Points on a hilly landscape, in no order, each with its height.
A ball rolls from a point to the lowest of its 2 nearest points, and stops where none of them is lower. Distance is the straight distance between rows; heights are no part of it.
q102: [144  98 100 191  89 127 128 137  97 140 140 119 103 172  70 121 121 148
 170 128 114]  (h 5.89)
q336: [124 151 125 104 148  50 133  99 126  82 152  90 199  63 142  90 170 133
 110 115 131]  (h 4.28)
q36: [132 116 106 108 101 199 145 139  96 130 130 137  98 172 147 130 117 121
 136  93 132]  (h 1.47)
q232: [112 121 102 131 107 124  89 141  96 183  85 150 119 150 146 144  88 154
 126 230 164]  (h 7.11)
q156: [139 111 120 120 100 179 127 121 145 129 115 115 127 141 160  93 121 109
 148  74 117]  (h 2.04)
q850: [121 120 131 102 128  92 142 148 161 118 108 111 142 125 146 137 164  91
  65 164 116]  (h 5.37)
q172: [132 129 155 126 186 156 130 136 130 149 117 140 132 126 136 146 119 116
  65 106 151]  (h 4.69)
q421: [144 124 171 166 116 142 128  95 107 153 138 118 103 114 115 117 146 128
 118 113 157]  (h 4.92)
q796: [103 105 169 108 138 131 121 148 142  86 126 160 115 127 149 119 145  77
 131 182 165]  (h 6.85)
q476: [151 118 161 160 119 164 101 123  86 157  94 178 146 155 139 132 140 149
 129 195 130]  (h 6.78)
q940: [129 165 132 107 157  38 131 113 172  69 160 112 213  77 153 129 147 140
 134  97  44]  (h 2.73)
q745: [136 130 170 131 128 109 116 107  92 136 102 139 111 131 126  98 152 131
  94 142 158]  (h 5.39)
q351: [161 162 156 128 108  91 122 102 189 120 123  79 169  52 138 128 147 161
 129 134 142]  (h 6.90)
q500: [ 83 134 102 149 111 183 129 130  92 148 124 155  46 175 134 162  88 135
  98 170 132]  (h 2.83)
q653: [128 145 167 158 153 145 123 103 156 174 113 127 118 140 111 158 105 157
  81  99 135]  (h 4.17)
q161: [104 110 121 133  79 148 140 111 157 129 129 150  96 187  91 149 108 158
 150  79 117]  (h 5.04)
q439: [111 114 130  93 144 151 103 146 111 137 152 128 114 141 131 128 105  90
 119 116 194]  (h 3.29)
q292: [151 148 141 120 171 114 152 118 113 100 109 117 133  80 160 102 177  90
 121 154 155]  (h 5.67)
q665: [181 151 147 162 124 166 147 130 153 160 145 122 104 113  92 134  66 178
 162  83 143]  (h 3.73)
q449: [101 108 117 157 116 138  96 126 107 106 151 125  67 155  68 124  86 131
 122  93 155]  (h 2.75)
q342: [144 136 101 170  71 179 122 155 123 150 117 159  74 170 117 149 106 147
 155 159 110]  (h 4.31)
q242: [148 121 175 168 132 126 134  86 162 134 136 120 123 133  91 114 142 158
 139 134 143]  (h 5.50)
q22: [164 109 103 180  97 137 145 153 135 161 120  97 104 158 107 129 121 109
 164 119 118]  (h 5.31)
q573: [141 148 132  92 174 103 136 144 102  86 130 118 149  95 148 117 154  96
 105 199 153]  (h 6.13)
q79: [108 122 167 146 111 135 130  78 185 144 142 127 108 159  91 133 125 152
 156  91 142]  (h 5.52)
q309: [162 146 126 110  96 134 160 161 135 159  86 132 105 128 164 106 113  92
 104 134 123]  (h 4.65)
q287: [150 133 146 145 152 147 156 123 177 137 151 104 133  94 126 107  81 173
 171  84 161]  (h 4.87)
q352: [ 78  97 149 106 168  91 103 130 119 128 138 133 161 121 153 121 170  66
  97 128 144]  (h 8.25)
q553: [130 111 114 152 129 138 158 106 104 114 179 108  91 121  48 139  97 172
 158  75 102]  (h 3.51)
q675: [128 144 122 130 179  84 136  93 127  89 120  90 176  94 132  83 183 108
 106 140 141]  (h 5.05)
q158: [102  99 136 155 138 122 164 111 122 148 169  60 123 115 138  83  83 205
 200  51 111]  (h 5.97)
q221: [134 134 143  82 102 122 133 130 182 108 122 126 179  97 159  91 142 108
 128 117 128]  (h 7.94)
q91: [111 133  81 171 108 133 159 106  82 132 153 157 116 150  40 168 121 212
 169 105  46]  (h 6.84)
q843: [130 135 126 120 167 141 175 127 151 160 172  94 138 132 134 110 137  87
 143  75 144]  (h 5.63)
q945: [177 144 123 126 131 131 167 132 154 152 100 121 145 125 140  96 119 132
 100 110 143]  (h 5.56)
q272: [109 177  85  94 144  51 118 148 120  49 165 116 186  87 169 159 146 105
  96 101  76]  (h 2.84)
q733: [135  92  89 142  90 202 113 136  95 152 135 122 108 167 169 156 126 136
 117 132 140]  (h 1.09)
q721: [108  96 100 143 109 128 126 110  65 103 167 107  76 153  44 139 110 144
 124  74 113]  (h 3.06)
q628: [141 119 143 114 168 104  97 148 150 109 146 134 199  50 153  90 146  99
 126  83 106]  (h 7.19)
q7: [124 127 191 112 126  80 134 127 164  89 129 140 136  94 109  92 136 113
  86 142 138]  (h 6.50)
q907: [ 96 119 142  87 148  91 115 161 129  79 120 135 118  85 172 123 137  72
 110 205 142]  (h 6.54)
q719: [148 107 131 124 156 171 110 131  96 157 155 140 136 153 127 151 127 100
 166 112 165]  (h 3.66)
q689: [122 150 107 148  59 153 135 127 128 165 107 161  86 185 105 168 102 154
 158 109 103]  (h 4.68)
q752: [141 118 125 129 173 137 148 156 114 138 160 111 158 112 146  80 140  78
 112  92 146]  (h 6.36)
q836: [120 113 167 101 107  62 117 138 124 119  99 149 117 125 111  93 128 110
  74 153 149]  (h 5.91)
q49: [124 154 105 155 124 141 185  88 131 138 149 100  88 128  80 153  91 174
 188  61 117]  (h 4.30)
q503: [ 95 132 129 140 129 125 195 104 133 126 170  97  97 117 104 114  72 201
 210  60 140]  (h 5.21)
q682: [125 147 157  97 152  54 120  98 159  83 145  92 214  67 142 114 154 172
 117 108  96]  (h 3.49)
q662: [109 136 133  73 129  76 106 108 167  92 100 134 188 123 143 178 168 142
 109 139 128]  (h 1.89)
q216: [174 125 170 197 126 168 123 121  76 150 120 174 121 146 105 132 133 164
 147 140 120]  (h 6.52)
q25: [171 158 141 107 132 118 140  95 178 153 119  93 160  99 138 122 139 166
 127 129 151]  (h 6.34)
q72: [ 97  95 140  64 154  73  85 140 114  95 125 131 181 116 151 100 171  98
  87 155 110]  (h 8.55)
q893: [136 151 108 135 170 149 121  99 166 137 121 104  97 115 109  96  90 141
 177  86 147]  (h 5.88)
q101: [142 158 133  90 122  66 102 134 171 102 162 128 180  26 155 107 157  93
 135  95  96]  (h 7.69)
q532: [119 109 199 130 135  96 131 133 182 132 164 120 143 113  97  92 122 104
 108 102 133]  (h 7.17)
q477: [124 112  76 182  86 148 133 143  56 136 138 151 102 175  77 163 120 154
 193 164  85]  (h 6.28)
q177: [108  88 113 136 133 129  93 154 108 126 130 126  96 163 110 114 104 103
 110 133 179]  (h 3.05)
q339: [154 131 139 134 141 190 129 119 103 153 158 136 102 143  97 190 113 125
 166  75 127]  (h 4.15)
q938: [132 126 103  83 148 127 106 159 162 105  99 134 164 116 159  61 131 106
 104 148 128]  (h 7.56)
q52: [132 130 115  96 117 120 139 167 147 154  90 106 120 111 178 116 132  80
  82 167 115]  (h 5.42)
q995: [128  90 127 161  92 144  86 142  87 162 110 168 131 162 131 124 111 161
 121 219 147]  (h 6.95)
q624: [124 156 131  52 125  79  93 120 146  53 116 144 186 113 168 162 158 135
 112 111  89]  (h 2.78)
q215: [134  95 151  82 142  88  80 155 105  60 125 123 175 113 165 128 165  95
  87 171  66]  (h 8.86)
q315: [ 92 105 151 122 136 144 111 128 124  95 101 159 100 131 160 139 121 126
 107 201 154]  (h 7.02)
q676: [112 134 134 111 160 147 117 104 140 151  88 157 131 162 121 115 134 133
 152 118 153]  (h 6.83)
q380: [156 127 129 133 110 153 122 109 156 158 113  81 119 111 154 105 152 111
 168  88 126]  (h 2.85)
q90: [117  93 113 141 146 142 134 133 128 158  77 158 137 189 127 126 140 138
 155 103 136]  (h 7.08)
q384: [150 133 110 127  84 164 154 171 112 169 110 133  90 158 145 136  94 114
 122 173 125]  (h 3.72)
q461: [119 152  89  72 134  61 125 156 130  60 140 101 165 103 165 166 153  91
  91 169  94]  (h 3.84)
q284: [ 92 155  60 132 102 175 147 142  49 126 135 188  63 159  94 170  89 162
 153 147 104]  (h 2.22)
q625: [161 132 141 180  90 143 116 106  56 155 134 141 109 158  86 124 138 162
 187 127 127]  (h 6.24)
q80: [120 139 123  89 177 127 110 146 161 140  97 143 140 144 116  63 112 104
 131 104 143]  (h 7.21)
q302: [126 113 127 105 133 115  87 134 182 105  92 149 159 127 147 175 153 135
 114 175 145]  (h 2.49)
q495: [113 111 129 128 132 114 125 129 116  96 101 140 117 121 163 137 143 137
  71 239 144]  (h 7.18)
q303: [ 71 147  84 148 102 156 160 144  39 163 130 175  73 175 114 171  86 154
 115 168 123]  (h 2.56)
q276: [125 105 132 153 114 154  88 117 162 117  94 137 125 147 139 165 168 130
 137 160 161]  (h 2.09)
q136: [106 120  71 108 111 191 146 130  66 103 137 166  80 170 115 160 105 148
 153 116 107]  (h 1.87)
q851: [123 159 108 140 162 151 121  92 145 147  84 141  78 160  96 119 113 142
 154 113 126]  (h 6.51)
q526: [ 96 142  56 182 102 129 150 114  39 137 143 153 122 159  59 180 146 186
 161 129  67]  (h 6.58)
q403: [154 155 160  76 107 110 121 130 193  99 169 128 193  61 163 103 157 112
 153 119 107]  (h 8.10)
q669: [160 125 141 113 181 137 139 146 128  93 161 126 183  71 155  71 147 101
  97 102 127]  (h 6.79)
q377: [188 163 145 173 119 143 130 138 137 153 127 126  93 125  86 126  78 142
 124 117 128]  (h 2.62)
q289: [154 141 139 169 136 129 126 146 146 164  97 148 115 153  92 149 100 149
  99 151 144]  (h 3.54)
q165: [159 126 149 174 110 120 146 136 156 179 128  74 118 125 117 109 131 103
 171  91 102]  (h 4.18)
q810: [ 93  86 123 143 119 158 112 131 147 140 110 125 111 149 166 162 160  90
 123 141 166]  (h 1.79)
q866: [100  96 113 153 103 178 131 126  98 157 114 144 117 164 190 185 139 113
 128 178 165]  (h 1.46)
q485: [136 115  99 111 111 129  88 146 107 162  95 114 114 132 162 119 117 111
 130 219 152]  (h 7.33)
q742: [134 124 132 139 141 168 155 118 137 143 175 106 107 140 107 144 102 115
 141  52 132]  (h 4.73)
q781: [100 142  98 148 118 174 134 150 122 175 102 129  58 148 150 149  91 130
 105 209 117]  (h 3.13)
q575: [ 92 106 169 123 134  93 145 121 145 153 130 122 140 130 123 104 163  79
  93  87 137]  (h 7.82)
q947: [141 160 110  78 141  68 149 146 151  97 115  93 175 103 144 148 169  99
  67 154  96]  (h 4.64)
q692: [118 192 127  87 146  66 125 119 137  57 202 127 197  53 163 154 141 122
 117  79  54]  (h 1.86)

For each start below, name the point where the ball stops.
q72 | q421
q485 | q733
q232 | q733
q526 | q733
q781 | q733
q221 | q377
q403 | q449
q742 | q449
q315 | q692
q90 | q377
